Points on a hilly landscape, in no order, each with its height.
From any point a ball rolls to the lowest of the 6 points nearest to it. It stops when none of these is lower. Distance is the straight distance between rows; heights are no part of it.
K_256: [  3 -25  19   0  -6   7   2  26  36  -3   4   9  16   3  -4  -6   3  -2
  22   0 -25  18 -13   6 -15 -18   5 -20 -12  15 -24]  (h 349)
K_63: [  7  23  -7   3  11  -5  14  -9 -18   0  -3   4  -7 -15  -4   3  -4  -1
 -14  13   8 -22  12  12   4  11 -11  31   0 -12  11]  (h 230)
K_275: [ -6 -10   4  -1  -3   2  -6   4  10  -3   4  -2   2   1  -7  -1  -8  -5
   3   3  -3  20   0   8  -9  -7  -2   2 -10  12  -7]  (h 174)
K_804: [ -3  18  -4  -6   7  -6   9  -7  -8   5   2 -14  -7 -17   2  11  -6  -6
  -8   7   8 -15  13   5  -3  13  -8  17   3  -7   7]  (h 390)
K_483: [-11  -7   2  -1  -4  13   8   6  10  -1  -1  -3  -3  -3 -10  12  -5  -5
   8   0   2  10  -9  -3  -5  -5  10 -21  -4  11 -10]  (h 498)
K_424: [ -7 -11  -8 -15  11  19  12   9  11 -11  -3  -2   8   9   4   5   1  11
   5  -7  -3  -2  -5 -19 -11   4  25 -48  10   9  -8]  (h 514)
K_858: [-13  -8 -20 -26  15  12  21  15  -2  -7  -4  -8   2  10   2   4   3  -1
 -18  -9   4  -7  -2 -16 -13  26  28 -38  22 -12  -4]  (h 421)
K_570: [-11   5  -1 -11  -3   4  10   0   0   5  -1 -10  -8  -3  -2  19  -7 -10
   1  -4  11  -6  -4  -9   0   9   6 -21   6  -2  -1]  (h 335)
K_587: [ -2  21  -5  -3  10  -8  13 -12 -18   2   1 -11  -6 -18   3  10  -4   1
 -11   4   9 -24  12   5  -4  16  -5  18   5 -17   9]  (h 566)
K_846: [ -4  19  -4  -6   5  -4   7  -7  -6   4   3 -11 -10 -13   4  14  -8  -6
  -6   5  10 -10   6   5  -5  14  -7  12   3  -6   6]  (h 350)
K_512: [ 20  15   3  25 -19 -11 -22 -12 -17  15   0   4  -9 -11   9 -14  14   2
  -4   6   0 -11  -7   4  26 -12 -25  44  -3  -5  21]  (h 362)
K_363: [-17  15  -7 -17  -7 -13  26 -17 -28   8  -1 -16  -8  -5   4  13 -11  14
 -21 -16   6 -28   0  -6   2  28   4  -2  23 -33   8]  (h 552)
K_874: [  4 -24  28   9   1  -3 -28   7  25  -1   4  14  17  15  15 -23   4  10
  31  -3 -20  23   5   7   3 -19  -4   2 -13  20 -21]  (h 558)
K_465: [ -9  -4  -9 -14   4  12  14   4  -1  -5  -7  -5  -2   7  -1  11  -2  -1
  -4  -7   6  -8  -7 -18  -2  17  19 -36  13  -7  -3]  (h 453)
K_513: [  7  10  -6   3   5  -6  -5  -1  -4  -2   1   4  -5  -5  -4  -2  -4 -10
 -10  11   5   2  10   8  -1   5 -15  23  -2  -1   6]  (h 324)
K_856: [ 10   2  -5   7   7  -4 -15  -2  -2  -5   0   4  -4   7  -4  -9   0  -6
  -8  11   3   6   6   7   0  -3 -13  19  -3   3   7]  (h 463)
K_695: [-10  -8 -17 -24  13  15  15  11  -2  -8  -8  -9   2  13   4   4   0   1
 -13  -9   4  -6  -6 -18  -8  19  26 -39  20  -7  -3]  (h 441)
K_839: [ -9  18  -9 -12   2 -13  21 -22 -29   4   2 -20  -8 -14   5  12  -8  16
 -18 -12  12 -34   9  -2   1  23   5  10  16 -33  11]  (h 520)
K_232: [ -5 -11  -1  -2   5  18  13  11  17  -3  -1   1   8   1  -5  10  -1   6
  16  -1  -8   6  -9 -10 -12 -11  18 -43   2  12 -13]  (h 525)
K_250: [-11 -12 -22 -37  15  15  19  15   4 -18  -7 -17  11  11   5   8   0  -1
 -13  -8  -6  -2  -4  -9 -18  16  34 -44  17   2  -7]  (h 458)
K_103: [ -4 -26  14   0  -9   7   4  16  24  -5   2   5  12   2  -7  -4  -3  -2
  13  -2 -18  21  -7  10 -10 -15   3 -14 -12  15 -15]  (h 249)
K_247: [ -3  -4  -1  -1   0   1  -8   3   7  -3   4  -6  -3   1  -5  -1  -8  -8
  -1   7   6  15   4  11 -10  -6  -4   7  -9  12  -2]  (h 187)
K_475: [ -8  12  -2  -7   3   0   4  -1   1   4   4 -14 -10  -9   0  12  -7 -10
  -4   4  15  -2   4   2  -6   7  -5   5  -1   1   2]  (h 261)
K_986: [  2 -22  15   8   0  -4 -20   5  15  -7   7   8  14  11   0 -18   3   7
  12  -1 -14  24   6   9  -1 -17  -3   8 -12  18  -9]  (h 543)
K_147: [ 16  23  -6   8   1  -8   5  -6 -23   1  -6  15  -7  -9  -5  -7  -2   1
 -19  12   4 -18   7  10  12   6 -20  36   3 -10  16]  (h 224)
K_158: [ -8 -14  -9 -16  12  20  14  10  11 -10  -4  -2  15  10   5   8   1   9
   7  -3 -13  -1  -5 -19 -15   0  29 -50   8  13 -14]  (h 488)
K_47: [  9 -12  10  23   2  -4 -29  -4   6  -4   2  14  12  14   4 -18   9   5
  15  -3  -4  19   8   7   8 -23  -5  13 -13   9  -1]  (h 216)
K_26: [ 18   3   1  23  -3  -7 -27  -8  -6   0   3  17   0  13  -3 -15  13  -5
   6   4   3  10  -1   1  17 -17 -13  20  -5   3   8]  (h 334)
K_420: [ -8  24 -10  -9   6 -16  24 -27 -36   6   1 -17  -8 -18   1   7  -4  13
 -18  -9  18 -39  13   7   0  21   8  19  14 -37  13]  (h 532)
K_613: [ 21  15   3  29 -20 -14 -22 -13 -22  16  -1   0  -5 -17   7 -15  16   4
  -4   3   1 -12  -8   5  26 -10 -28  47  -7  -4  23]  (h 370)
K_453: [ 14  20  -9   9   3  -6   3  -5 -16   0  -4  11  -7  -9   0  -4  -3  -2
 -14  14   5 -15   7  10   5   9 -19  31   2 -10  14]  (h 203)
K_318: [  0 -24  18   0  -3   3 -15  12  19  -5   2   5  16  12   0 -16   1   6
  11  -2 -17  25   3  10  -4 -15  -3   4 -10  17 -13]  (h 392)
K_829: [-11  10  -4 -16  -2  -5  18  -4  -7   7  -3 -13  -8   0   3  14  -8   1
 -12 -11   9 -18  -5 -16   5  27   6 -16  19 -23   5]  (h 364)
K_797: [-10  -6 -12 -15   8  13  15   7   1  -7  -8  -7  -2   7   1  11  -2   0
  -5  -8   9  -8  -3 -23  -5  14  24 -40  16  -7  -4]  (h 582)
K_511: [ 13  10  -7   6   7  -5 -10  -3  -5  -4   0   8  -8  -2  -5  -8   0  -7
 -12  11   5  -2   7   5   0   0 -18  25  -1  -1   9]  (h 519)
K_323: [ 21  21  -4  17 -10  -7  -1  -6 -21   3  -6  12  -8  -6   0 -11   3   2
 -16  10   1 -14  -1   6  17   2 -23  38  -1  -9  17]  (h 294)
K_970: [ 23  15  -4  19 -11  -7 -10  -7 -14   4   0  11  -9  -2   0 -11   7   0
 -12   8   2  -7   0   5  20  -3 -23  35   1  -6  18]  (h 369)
K_618: [ -7  -6 -13 -20  11  10  13   7   0  -4  -9  -5  -2   8   3   9   0  -3
  -9  -8   7  -6  -4 -19  -7  17  22 -39  15  -9  -1]  (h 469)
K_725: [ -3 -19  14  -3  -7   7   9  17  29  -2   3   5  12  -3 -10   0   0  -3
  15  -1 -21  17 -10   3 -13 -16   6 -22  -9  17 -21]  (h 309)
K_765: [ -4 -22  15  -1 -12   5   0  16  25  -4   1   2  14   5  -5  -8  -1  -1
  14  -2 -20  23  -5   9 -10 -16   4  -8 -12  14 -16]  (h 232)
K_218: [ 12   1  -5  12   0  -9 -20  -2  -1  -4   0  13  -6   6  -4 -13   5  -5
  -6   7   2   7   5   2   5  -5 -14  19  -4   2  11]  (h 641)
K_703: [ -7  23  -9 -10   5 -13  24 -25 -29   7   3 -17  -8 -18   2  12  -7  12
 -16  -7  14 -36  11   5   0  19   3  15  10 -32  11]  (h 524)
K_491: [ -1 -19  14   1  -6   1 -13   8  14  -6   3   2  12   8  -3 -12  -3   4
   8  -3 -13  25   2  10  -4 -16  -1   3 -13  19 -11]  (h 242)
K_626: [ 19  16  -5  14  -4  -9  -6  -4 -14   1   0  15  -9  -4  -1 -10   4   1
 -15  11   2 -11   2   4  15   1 -22  35   2  -4  15]  (h 403)
K_767: [ 14  -2  -3  18   0  -6 -25  -5  -4  -2  -1  17  -2  11  -2 -14   7  -3
   1   5   0  13   6   4   9 -14 -12  19  -6   3   7]  (h 417)
K_187: [-10   0   1  -7  -3   8   8   0   5   3  -2  -9  -6  -2  -5  15  -4  -8
   6  -1   9   2  -8  -8  -3   5  12 -23   2   0  -4]  (h 409)
K_665: [ 11  -5  -1  17  -2  -6 -25  -2  -3  -3   2  16   3  11  -4 -14   6  -2
   2   3   2  15   6   6   5 -13 -11  14  -8   6   6]  (h 323)
K_44: [-10   5  -6 -12  -2   6  14   1  -3   1  -4  -8  -5   0   3  17  -3  -4
  -3  -6  12 -10  -9 -18   3  20  13 -27  14 -10   2]  (h 297)
K_887: [-10 -17 -17 -33  15  19  15  14  13 -17  -6 -14  15  16  11   7   0  10
  -1  -8 -17  -1 -10 -16 -20   6  34 -48  14  12 -10]  (h 474)
K_582: [  3  25  -7   1  12  -6  16 -11 -24   5  -1  -2  -7 -19  -2   3  -2   2
 -16   8  10 -26  13  10   1  12  -7  30   2 -16   9]  (h 391)
K_744: [ -8  20  -3 -12   2  -8  16 -13 -10   6   4 -17  -8 -16   7  16  -7   2
 -10  -6  11 -23   8  -2  -1  20  -1   7   9 -19   7]  (h 467)
K_156: [ -8   9  -6 -21  -1  -4  25   0 -12   4  -5  -9  -7   4   1  10  -6   3
 -20 -12   3 -20  -5 -15   2  30   9 -17  25 -28   5]  (h 436)
K_254: [-10 -11   6  -1  -7   6   5   3  13  -1   2  -3   3  -3 -12   6  -5  -5
   8   2  -1  13  -5   7  -8  -9   3 -10  -7  14  -8]  (h 227)
K_619: [ -3 -20  12  -1 -10   7   5  11  20   0   3  -3   6  -1  -8   3  -7  -4
   9   2 -11  20  -5   7  -9 -12   3 -13 -10  18 -15]  (h 217)
K_800: [  5  -1  -6  10   4  -4 -17  -1  -1  -8   1   7  -1   8  -5  -9   2  -3
  -4   8   3  14   9   7  -2  -8 -11  16 -10   7   6]  (h 320)
K_698: [  1 -31  24   0  -8   6  -6  26  36  -5   3   9  16   7   1 -12   2  -3
  22  -1 -25  19  -9   8 -10 -20   2 -11 -13  17 -23]  (h 293)
K_866: [ -9  -4  -2  -6   1  12  12   4   5  -1  -6  -3  -4   1  -5  14  -1  -4
   5  -4   4   0 -11 -11  -3   2  14 -34   3   3  -5]  (h 222)
K_190: [ -6  20  -3  -8   4  -7   9 -10  -9   5   6 -16  -7 -15   4  15  -5   0
  -9  -1  11 -19   6   1  -4  18  -6  13   6 -15   5]  (h 480)
K_960: [-14  17  -9 -16  -1 -13  23 -19 -29   7   3 -21  -6  -9   5  12  -7  13
 -19 -12  10 -27   3  -1   2  27   6   5  22 -30  11]  (h 526)
K_554: [-12  18  -4 -16  -2 -11  19 -12 -16  10   4 -19  -9  -9   6  18 -11   9
 -16 -10   8 -26   5  -6   3  25   4   1  17 -25   7]  (h 518)
K_398: [ -5 -16   4  -5   6  17  17  14  25  -4   1   6  10  -2  -1   5   3   6
  20  -1 -15   7  -8  -7 -16 -16  18 -42   1  14 -17]  (h 502)
K_14: [ -6  23  -8  -8   8 -10  19 -25 -33   6   1 -11  -9 -20  -2   8  -4  12
 -16  -3  14 -38  12   9  -3  18   6  19   8 -28  10]  (h 538)
K_541: [ -8  -9 -10 -15   9  18  13   9   7  -9  -7  -2   6   6   0  10   0   4
   1  -6   0  -2  -8 -18 -10   7  24 -45   9   4  -5]  (h 602)
K_768: [  0  26  -9   0  13  -7  22 -20 -27   3  -3  -3  -8 -22  -3   5  -3   7
 -12   6  12 -32  13   9   3  15  -2  30   4 -20  11]  (h 505)
K_781: [ 15  15  11  30 -18 -12 -28 -14 -13  21   1   4 -10 -12   6 -12  23  -4
   8   2  -1  -4  -9   1  26 -18 -23  46 -17   0  20]  (h 372)
K_18: [ 20  15  -5  14  -2  -8  -9  -3 -12   1  -4  13  -8  -1   0  -9   5  -2
 -13  10   2  -6   2   2  11  -1 -22  30  -1  -5  14]  (h 565)
K_706: [ 21   8  -2  19  -4 -10 -21  -5  -7   1  -2  17  -4   7  -1 -15   9  -4
  -5   6   0   2   0   0  16 -11 -16  24  -3   0  14]  (h 649)
K_140: [  4   0  -3   7   3  -5 -16   0   2  -4   3   4  -2   4  -6  -5  -2  -5
  -6   7   5  13   6   8  -6  -4  -9  15  -8   7   5]  (h 257)
K_963: [ 16  -2   3  24  -5  -8 -26  -8  -4   3   4  20   0  13   0 -14  13  -2
  10   0   1  13   1   1  13 -17  -9  18 -11   4   5]  (h 284)
K_654: [ 15   4  -5  14   5  -6 -17   0  -3  -3  -1  11  -1   5  -1 -10   2  -4
  -7  10   3   6   7   6   1  -6 -14  23  -2   1   9]  (h 58)
K_129: [ -7  -7  -4  -6   4  15  12   7  11   0  -3  -2   1   1  -5  13  -2   0
   9  -3   0   2  -8 -15  -5  -2  19 -37   5   9  -7]  (h 630)
K_686: [  5  19  -6   1  10  -6   8  -5  -7   2   2  -2  -7 -14   0   6  -6  -4
 -12  11   9 -15  12   9  -4  12 -10  22   0  -6   7]  (h 255)
K_25: [ 19  10  -2  17  -1 -10 -15  -3 -10  -1  -2  14 -10   3  -1 -10   7  -5
  -9  10   3   1   3   6  12  -5 -19  27  -4  -1  13]  (h 813)
K_750: [ -5 -20  11   1  -8  11   7  14  24  -5  -1   2  10  -3 -10   0  -3  -2
  14   2 -14  17  -7   8 -11 -14   7 -16 -10  15 -16]  (h 269)
K_580: [-11  14  -4  -8   1  -5  10  -7  -5   6   3 -15  -8 -12   5  15  -8  -8
  -4   1  10 -12   1  -2   0  16  -2   0   4 -10   2]  (h 379)
K_752: [ 21  16   0  21 -18 -11 -15  -6 -17   9  -2  11  -9  -5   4 -11  11   1
 -10   6   1  -9  -4   3  25  -6 -24  40   1  -4  20]  (h 348)
K_735: [ 20   5   9  28 -10  -9 -28 -11  -8   9   2  19  -3   6   3 -14  20  -5
  14   0   1   9  -6   0  23 -23 -12  25 -14   5   4]  (h 292)
K_668: [ 12 -14  16  23   1  -7 -30  -3   7  -5   3  20  15  14   7 -20  11  10
  23  -4  -8  19   8   5  10 -26  -4  11 -13  11  -6]  (h 252)
K_702: [  6 -17  21  17   2  -4 -29   3  17  -2   5  18  17  14  13 -22   9  11
  29  -6 -11  21   9   6   6 -24  -6   7 -15  14 -13]  (h 512)
K_331: [-12 -13 -20 -30  17  18  15  13   1 -16  -5 -15   8  14   6   3   0   4
 -14  -9  -2  -3  -4 -13 -15  18  34 -42  17  -1  -5]  (h 449)
K_721: [ -2  -5  -6   2   5  -1 -11   0   3  -5   0   1  -1   5  -7  -5  -1  -7
  -5   7   1  15   5  11  -7  -7  -9  10  -8  11   2]  (h 208)
K_272: [  3 -33  35   0  -2   0 -26  24  36  -2   2  13  17  15  17 -24   5   4
  33  -1 -27  24  -7   5  -1 -15  -1  -4 -15  18 -29]  (h 472)
K_813: [-12  17  -9 -16  -5 -17  27 -25 -32   7   0 -20  -7  -5   4  12  -9  18
 -23 -16  10 -30   4  -2   1  27   6   3  21 -34   8]  (h 536)
K_944: [ -9 -16 -13 -26  15  19  13  12  10 -13  -3  -9  13  14   9   5   0  10
   1  -4 -13  -3  -4 -18 -17   3  31 -47  11  10 -12]  (h 478)
K_390: [-11   0   3  -7  -3   6   6  -1   7   1  -1 -11  -8  -4  -6  14  -7  -9
   5   2   6   3  -6   0  -4   2   5 -14  -4   9  -6]  (h 315)
K_171: [  6 -17  17  15   1  -5 -27   2  12  -5   6  17  17  15   9 -19   8   9
  23  -4 -10  22   8   7   5 -21  -7   8 -12  15 -10]  (h 504)
K_508: [ 11  15  -7   9   6  -6  -5  -3  -8   0  -1  10  -6  -3  -2  -6  -3  -6
 -13  14   2  -6   7  10   0   3 -18  28   2  -2   9]  (h 376)
K_540: [ -3  26  -9  -5  11  -8  19 -20 -23   5   1 -10  -8 -21   2  10  -3   5
 -16   2  12 -30  16   8   1  16  -1  22   8 -21  10]  (h 567)
K_606: [-10   0  -1  -8  -2  11  10   1   3   4  -2  -6  -7  -2  -1  17  -3  -5
   7  -6   9  -3  -8 -14  -1   7  11 -30   4  -1  -2]  (h 425)
K_236: [ 18  10   3  29 -14 -13 -26 -10 -12  10   2  14  -9   2   1 -11  15  -5
   6   2  -3   1  -8  -1  25 -15 -19  30  -8   0  15]  (h 325)
K_859: [ 17  16   9  29 -17 -12 -29 -18 -17  25   2  -1  -5 -18   8 -15  19   2
   4   4   4  -9  -8   2  29 -16 -30  51 -12  -4  22]  (h 378)
K_892: [-11  20 -11 -11   0 -16  24 -27 -32   6   2 -18  -9 -11   1  11  -8  16
 -22 -12  14 -33   9   3  -1  23   8  10  18 -36  11]  (h 528)
K_240: [ -4 -14   6  -1  -6   4  -6   3  12  -5   3  -1   4   4  -8  -2  -6  -2
   4   1  -4  22  -3  11  -8 -11  -1   2 -12  20  -9]  (h 166)
K_993: [ -3 -16  -2  -6   5  20  13  10  19  -4   0   1  10   4   0   9   0   8
  16  -1 -10   7  -9 -15 -17  -8  20 -46   3  13 -18]  (h 507)
K_704: [ -8  -4 -16 -24  10  10  18   8  -8  -4  -6  -7  -1   9   2   5  -1  -4
 -14 -10   6 -11  -4 -18  -6  25  21 -36  19 -15  -3]  (h 380)
K_805: [ 10  21  -8   7   9  -5   9  -5 -16   0   0   7  -9 -13  -2   0  -4  -2
 -15  12   7 -16  12  10   3   7 -15  31   1  -8  13]  (h 139)
K_394: [ 25  13   0  22 -13  -9 -18  -6 -13   9  -2  14  -9   1   2 -14  13  -2
  -5   5  -1  -4  -6   2  21  -8 -23  33   1  -3  20]  (h 361)
K_325: [  2 -13   7  11  -2  -3 -23  -2   5  -6   1  10   8  14  -1 -16   4   5
   6   1  -9  21   8   6   1 -16  -6  11 -10  13  -4]  (h 354)
K_73: [ 18   5  -2  21  -5  -9 -21  -3  -8   1   2  16  -5   5  -1 -13  13  -4
   3   4   1   5  -2   0  18 -12 -17  26  -5   2  15]  (h 460)
K_763: [ -8  -7  -6  -6   4  16  13   3   2  -2  -6  -3   0   2  -3  13  -1   1
   8  -4   6   0  -7 -13  -1   3  17 -39   2   3  -6]  (h 607)
K_780: [-10   5 -11 -20   0   2  23   4  -8   2  -6  -5  -5   7   3   8  -5   2
 -21 -11   8 -15  -5 -16   1  32  10 -20  22 -26   4]  (h 332)
K_395: [-12  15  -1 -13  -1  -3  14  -6  -8   7   1 -13  -8  -8   4  16  -6  -1
  -7  -5  12 -16  -2  -8   0  20   3  -6  10 -15   3]  (h 385)
K_366: [-10   5  -1  -7  -2   3   7   2   4   3  -1 -13 -10  -7  -2  16  -6 -10
   1  -3   9   1  -8  -3  -2   5   3 -11   0   2  -3]  (h 295)
K_833: [  1 -21  13  -1  -5  13  11  20  31   1   2   5  11  -2  -6   0   1   0
  21   1 -18  13 -11  -1 -17 -16   9 -31  -8  11 -19]  (h 399)
K_948: [-12  14  -2 -17  -4 -11  20  -9 -15   9   1 -14  -8  -4   7  17  -8   3
 -10 -10   7 -22  -1 -10   5  28   4  -8  19 -25   6]  (h 466)
K_226: [-10  22  -5 -14   3 -11  20 -18 -22   8   3 -20  -7 -15   3  13  -7  10
 -12  -7  11 -31   7  -1   1  23   1   9  13 -26   8]  (h 509)
K_987: [ -9  -1 -15 -19   5   7  16   8  -4  -2  -5  -7  -6   8   2   7  -3  -1
 -11 -11   7 -12  -6 -21  -1  24  16 -34  18 -14  -1]  (h 330)
K_257: [ 16   0  10  29  -6  -9 -29  -9  -6   7   2  17   0   8  -1 -16  18  -2
  15   0  -1  12  -3   2  22 -23 -12  22 -16   6   6]  (h 226)
K_170: [ -8  -3   2  -3  -2   3   2   4   7   0   2  -7  -2  -3  -7   8  -5 -10
   1   2   7  11  -3   5  -8  -3  -1  -3 -10  12  -2]  (h 214)
K_871: [ -4 -18  11   3  -3   4 -11   5  14  -5   1   2   7   8  -4  -6  -2  -1
   7   1  -7  20   1  12  -6 -13  -3   6 -14  17  -9]  (h 140)
K_642: [-10  -3   3  -3  -5   5   6   3   9   0  -1  -8  -6  -4 -10  10  -5 -10
   6   6   5  10  -3   4  -5  -3   3  -9  -7   9  -3]  (h 211)
K_215: [ -1 -30  22   1  -9   4  -5  21  32  -4   3   5  17   7  -1 -14  -1  -3
  20  -3 -24  22  -5  12  -8 -17   0  -6 -14  16 -21]  (h 251)
K_386: [ -9 -11 -16 -21  12  18  10  11   3 -10  -5  -6  10  11   7   5   1   5
   0  -6  -3  -1  -4 -20 -11   8  30 -45  13   5  -8]  (h 506)
K_479: [  8  25  -7   5   7  -8  16 -13 -25   1  -6   7  -7 -19  -8   0  -4   3
 -19   9   7 -26  11  13   6  11 -10  37   4 -17  13]  (h 277)
K_457: [ -7  -5 -10 -15  10  18  10   5   3  -4  -5  -4   2   9   0  10   0   1
   0  -4   3  -4  -8 -18  -4   7  22 -40   9   0  -4]  (h 689)
K_715: [ -5 -13   6   5  -1   1 -13   2   8  -6   2   0   4   5  -2 -10  -3  -2
   1   3  -1  17   6  11  -5  -9  -4   7 -12  14  -4]  (h 176)
K_573: [ -8  -6  -1  -4   0  15  13   5   6  -2  -4  -4   0  -2  -5  14  -1  -1
   8  -1   3   3  -9 -10  -3  -4  16 -31   1   5  -8]  (h 606)
K_548: [ -9  12  -4  -6   4  -2   4  -2  -1   5   2 -17  -6 -13   1  13  -5  -8
  -5   2   9  -5   5   0  -6  11  -6   4   1  -4   5]  (h 306)
K_520: [ 23  17   4  23 -20 -10 -16  -7 -18  10  -3   7  -8  -9   5 -14  11   5
  -9   2   0 -13  -7   2  29  -8 -24  45  -2  -7  21]  (h 360)
K_589: [ 20   7   3  24  -8  -9 -26  -7 -11   7   0  16  -2   5   1 -14  15  -8
   4   2  -2   8  -2   1  21 -14 -18  26  -6   0  13]  (h 356)
K_173: [ -6  12  -3  -2   5  -1   1  -4  -3   3   3 -10 -10 -11   0   8  -8 -11
  -6   9  11  -2   7   6  -6   8  -9  15  -3  -1   4]  (h 250)
K_610: [  2 -30  26   1  -4  -1 -19  20  29  -4   5  11  18  14  12 -20   3   7
  25  -4 -25  23  -4   6  -1 -18   1   0 -14  19 -21]  (h 406)
K_303: [  2 -24  23  11   2  -3 -25   9  20  -4   5  13  20  13  12 -19   0   8
  24  -1 -18  24   5   7  -1 -20  -5   3 -13  18 -16]  (h 654)
K_112: [ 17   8   6  28 -12  -9 -28  -9 -13   9   0  15  -6   3   0 -15  17  -7
   8   2  -1   6  -7   0  24 -21 -18  29 -11   1  10]  (h 302)
K_996: [-4  6 -4 -1  1  2 -3  0  2  0  1 -8 -6 -5 -4  4 -6 -8 -5  8  7  3  6  8
 -9  2 -8 11 -5  5  3]  (h 212)
K_43: [ -4 -18  11   3  -7  11  10  15  24  -1   2   4  11   0 -10   3  -3  -2
  19   0 -15  12 -11   3 -12 -14  11 -25  -8  14 -18]  (h 358)
K_5: [ -7 -11   4  -1  -7  10  11   9  12   0  -1   0   3  -3 -11  11  -2  -1
  11  -2  -4  12  -9   0  -5  -9  10 -24  -5  13 -12]  (h 527)
K_933: [ -6 -10  -1  -5  -2  16  12   7  13  -3  -2  -1   4  -3  -9  10   0   3
  15  -2  -2   7 -11 -10  -9  -4  14 -36   0  11 -10]  (h 642)
K_211: [ 23  13  -5  18  -8 -11 -18  -2  -9   3   1  13  -9   3   1 -12   9  -5
  -8   9   1  -3  -3   1  18  -6 -19  29   0  -3  16]  (h 530)
K_675: [ -7 -11  -6  -8   7  19  13   7  12  -4  -5   2   5   5  -2   9   0   2
  10  -5  -2   0  -8 -16  -9  -2  23 -44   6   9 -10]  (h 570)
K_653: [  4 -15  11  14  -1  -6 -28   0   9  -6   4  12  13  13   4 -17   4   8
  18  -2  -9  21   8   7   4 -20  -6  10 -14  13  -6]  (h 420)
K_506: [  1   6  -3   1   6  -3  -8  -1  -2  -1   3  -1  -7  -3  -4  -1  -5 -10
  -8  10   9   3  10   7  -7   3 -10  17  -4   3   7]  (h 245)
K_568: [ 16  -8  12  28  -3  -8 -29  -5  -3  -2   6  21   7  15   4 -17  15   3
  22  -2  -2  13   3   3  17 -26  -7  16 -14   9  -3]  (h 149)
K_431: [  4 -23  33   7   3  -4 -29  16  29   0   3  13  20  16  20 -25   5   8
  33  -2 -20  23  -1   6   4 -19  -7   0 -13  18 -26]  (h 503)
K_408: [-11 -12   8  -3  -5   4  -1   6  13  -2   1   0   3   1 -11   4  -7  -5
   4   1  -3  20  -5  10  -8  -8   2  -5 -11  14  -8]  (h 184)
K_223: [  2  14  -7   1  10  -5  -1  -2  -5   2   3  -1  -7  -8  -3   2  -4  -9
  -9  10   8  -4   9   6  -4   6 -13  20  -1  -4   8]  (h 285)
K_897: [ -3 -27  19   1 -12   5  -4  17  28  -4   2   6  14   4  -2 -11  -1   1
  15   1 -21  24  -5  12  -6 -16   2  -2 -13  17 -19]  (h 188)
K_538: [ -3  12  -8  -2   9  -4   1  -4  -2   2   3  -4  -7  -9  -1   6  -5  -6
  -9   9   9  -4   8   4  -7   6 -11  17   1   0   9]  (h 256)
K_442: [ -9   2  -1  -4  -2   3   1  -1   7  -1   2 -10  -6  -4  -7  11  -7 -11
  -1   5   9   8  -1   1  -6   1  -2   1  -7   4  -1]  (h 239)
K_567: [-12  14  -2 -12   0  -5  11  -8  -5   9   2 -17  -8 -12   6  16  -7  -4
  -6  -1  10 -17   5  -5  -1  18   1   1   5 -11   7]  (h 410)
K_982: [-13  14  -5 -18  -6 -10  24  -8 -17   6   2 -14  -6  -2   6  15  -9   6
 -18 -12   5 -26   0 -12   5  31   5  -8  25 -32   5]  (h 523)
K_392: [-12   5  -5 -18   2   3  18   3  -4   4  -6  -8  -5   2   4  13  -5  -2
  -9  -9   7 -12  -7 -19   4  25  12 -26  20 -19   3]  (h 241)
K_530: [ -4 -13   1  -4  -4  17  15   8  15  -1   1   3   6  -2  -9  10  -1   1
  15  -2  -7   9 -11  -7 -11 -10  13 -33  -2  13 -12]  (h 616)
K_790: [-10  -9   5  -4  -5   6   1   5  10  -2   1  -6   0  -2 -11   7  -7  -9
   1   1   1  14  -1   8  -7  -5   0  -6  -8  14  -6]  (h 198)
K_50: [  1  21  -9  -2   9  -9  14 -13 -15   0   2  -6  -7 -20   2   7  -3  -1
 -12  10   9 -24  14   9  -1  15  -9  25   3 -15   6]  (h 428)
K_769: [-11  10  -4 -13  -4   0  10   0  -2   8   0 -12 -11  -7   3  17 -10  -6
  -3  -3  10  -9  -6  -8   0  15   5 -12   7  -7   2]  (h 341)
K_899: [  8  -9   4  15   0  -5 -25  -2   2  -4   2  13   4  13  -1 -18   5   0
   4   2  -3  19   8   7   2 -17  -9  12 -10  11  -1]  (h 296)
K_670: [ -4 -13   5  -1  -5  15  15  12  22  -2  -1   3   6  -2 -10   8  -1  -1
  17   1 -11   9  -7  -2 -11 -13  11 -32  -2  13 -13]  (h 510)
K_919: [ -5 -17  12  -1  -8   3  -5  10  16  -5   2   1   9   3  -7  -3  -4   0
   7   2 -10  21  -2  14  -7 -14   2  -3 -13  16  -9]  (h 171)
K_16: [  1 -20   8   6   0  -1 -19   3  11  -8   6   6  12  13   2 -15   0   5
   8  -3 -10  19   8  10  -3 -17  -5   7 -12  16  -6]  (h 346)
K_742: [ 12  -6   2  20   0  -7 -29  -5  -3  -3   3  16   5  14   0 -18   9   2
  10   2   1  15   5   5  11 -19  -9  14  -8  10   4]  (h 275)
K_536: [-14 -16 -17 -39  17  17  18  16   6 -20  -5 -19  13  13   9   6  -2   2
  -9  -9  -8   2  -5 -14 -23  14  39 -44  17   6 -11]  (h 462)

For each start below, name the point where the ball stops.
K_540 => K_805
K_859 => K_568
K_589 => K_568
K_675 => K_392
K_960 => K_871
K_512 => K_805
K_394 => K_568
K_613 => K_805
K_781 => K_568
K_158 => K_392
